Points on a hilly landscape, in no order, each with its height.
From any point a ball takes the steepest step (drop divided by distance) to one of its 6 nearest points. It stops when none of these is lower. Distance is the straight distance between rows; heights are no part of it.
Rubag: [  3  16 -58  30 -16 -24  -4  16  13  29]  (h 8.26)
lenu: [-15 -29  15  -8  -8  -2 -13 -11  11  -1]  (h 0.88)
Furi: [ 29  37   0   1  14   7  29  16 -19  -4]  (h 2.54)
lugu: [-23 -44  14 -13 -31   0 -24 -22   9 -18]  (h 2.70)
teroz: [-19 -38  14  -7 -20  -1 -19 -14  11 -11]  (h 2.43)
lal: [ -9  -6  34 -19  14  27   1  -4  -3 -38]  (h 4.50)
pefi: [ 34  34  14   3  13  11  30  19 -24  -6]  (h 3.14)
Nop: [ 31  10 -31  33  -6 -18   7  22  -2  28]  (h 7.53)
siki: [ 16   3 -10  16   2  -9   2   7  -1  28]  (h 4.86)
sim: [-19 -30  22 -29  -6   7 -17 -33   9 -15]  (h 0.72)
Paf: [-39 -23 -32   1 -31 -26 -21 -14  24   5]  (h 1.22)
dofur: [-16   2 -54  22 -19 -29 -14   4  22  38]  (h 8.82)
guk: [-41 -29 -24  -5 -37 -20 -23 -20  20  -8]  (h 7.48)
Tof: [ 55  40  12   1  13   0  43  23 -23  -1]  (h 3.45)
tasin: [ 34  40 -17   4  15  -5  29   6 -12  11]  (h 1.55)
sopa: [-19  -9  19 -30   8  16  -6 -21   6 -28]  (h 4.03)
Povat: [  8  28   8  -5  18  13  16   7 -14  -9]  (h 3.26)
vegit: [ 20   4 -24  28  -6 -13   1  20  -2  29]  (h 6.44)
siv: [-3  6  2 -9 18  3 -1 -8 -1  7]  (h 6.34)
botiv: [-36 -29 -11   2 -33 -11 -20  -7  17 -14]  (h 4.38)
kef: [  9   0  48 -12  24  28  12   4 -15 -24]  (h 1.39)
Lobu: [ -8   8   9 -15  17  13   1  -9  -1 -13]  (h 5.40)
vevi: [17 32 -9 -1 16  0 15  3 -9 10]  (h 0.82)
Mag: [ -7 -19   2   8  -6  -5 -12   4   6  13]  (h 5.65)
nese: [ 20  13 -10   8  14  -7   5  -1  -4  24]  (h 3.36)
lesut: [ 41  27  30  -2  21  14  33  14 -27  -1]  (h 1.73)
silev: [-17 -11  29 -31   5  25  -6 -18   4 -42]  (h 4.61)
sapi: [-29 -45   6  -7 -39  -3 -23 -18  10 -24]  (h 2.83)
solig: [ -7   2 -35  23 -16 -14  -9  19  10  16]  (h 7.64)
Vugar: [-30 -20 -19   6 -28 -14 -18   1  18  -5]  (h 6.07)
Novi: [ 7 -5 -8 17 -1 -8 -5 11  1 23]  (h 5.82)
pog: [-3 -3  2 -3 12 -2 -2 -7  4 14]  (h 7.47)
vuz: [  5  12  28  -9  20  21  10   9 -14 -22]  (h 1.56)
Zibez: [ 16  23  21  -1  20  17  20  12 -21 -14]  (h 4.23)
Zafu: [ -7   4  28 -15  18  23   3   1  -6 -31]  (h 3.66)
fasim: [-18  -8 -23  16 -20 -12 -13  14  13   9]  (h 7.06)
fiv: [-27  -6 -40  13 -23 -22 -15   4  21  18]  (h 8.09)
vufip: [  5 -15  58 -27  20  36   0 -11  -9 -38]  (h 7.22)
tak: [-13  -8  14 -22  13   9  -7 -19   6 -13]  (h 4.54)
pim: [-44 -35 -20  -7 -45 -14 -26 -31  16 -20]  (h 2.32)
fubut: [-21 -20 -11  10 -19  -9 -15   8  15   0]  (h 6.24)
mezed: [ 31  13 -20  22   3 -15   9  10  -5  32]  (h 5.45)
bavu: [  3  10 -45  29 -15 -16  -4  20   7  23]  (h 7.85)
mokif: [-10  -9   9 -10  11   3  -7 -15   5   4]  (h 5.94)
Kek: [ 31  27 -17   8  14 -11  20   1 -10  26]  (h 3.06)
tubof: [15 18 -5  0 16 -3  6 -4 -6 19]  (h 2.88)
difon: [ 17   8  48 -10  29  26  15   4 -20 -14]  (h 5.04)
gubi: [ 5  4 -1  3 13 -4 -2 -4  0 20]  (h 5.49)
Radi: [ 28  20  39  -7  26  20  22  10 -27  -9]  (h 5.27)

Two balls start at each pair of points below. Name the first point that both come to, or write never.
Zibez and mokif => never
gubi and vegit => vevi
teroz and siv => never

Where does a ball stop that starts at each point below?
solig => vevi
Lobu => kef
sapi => sim
Nop => vevi
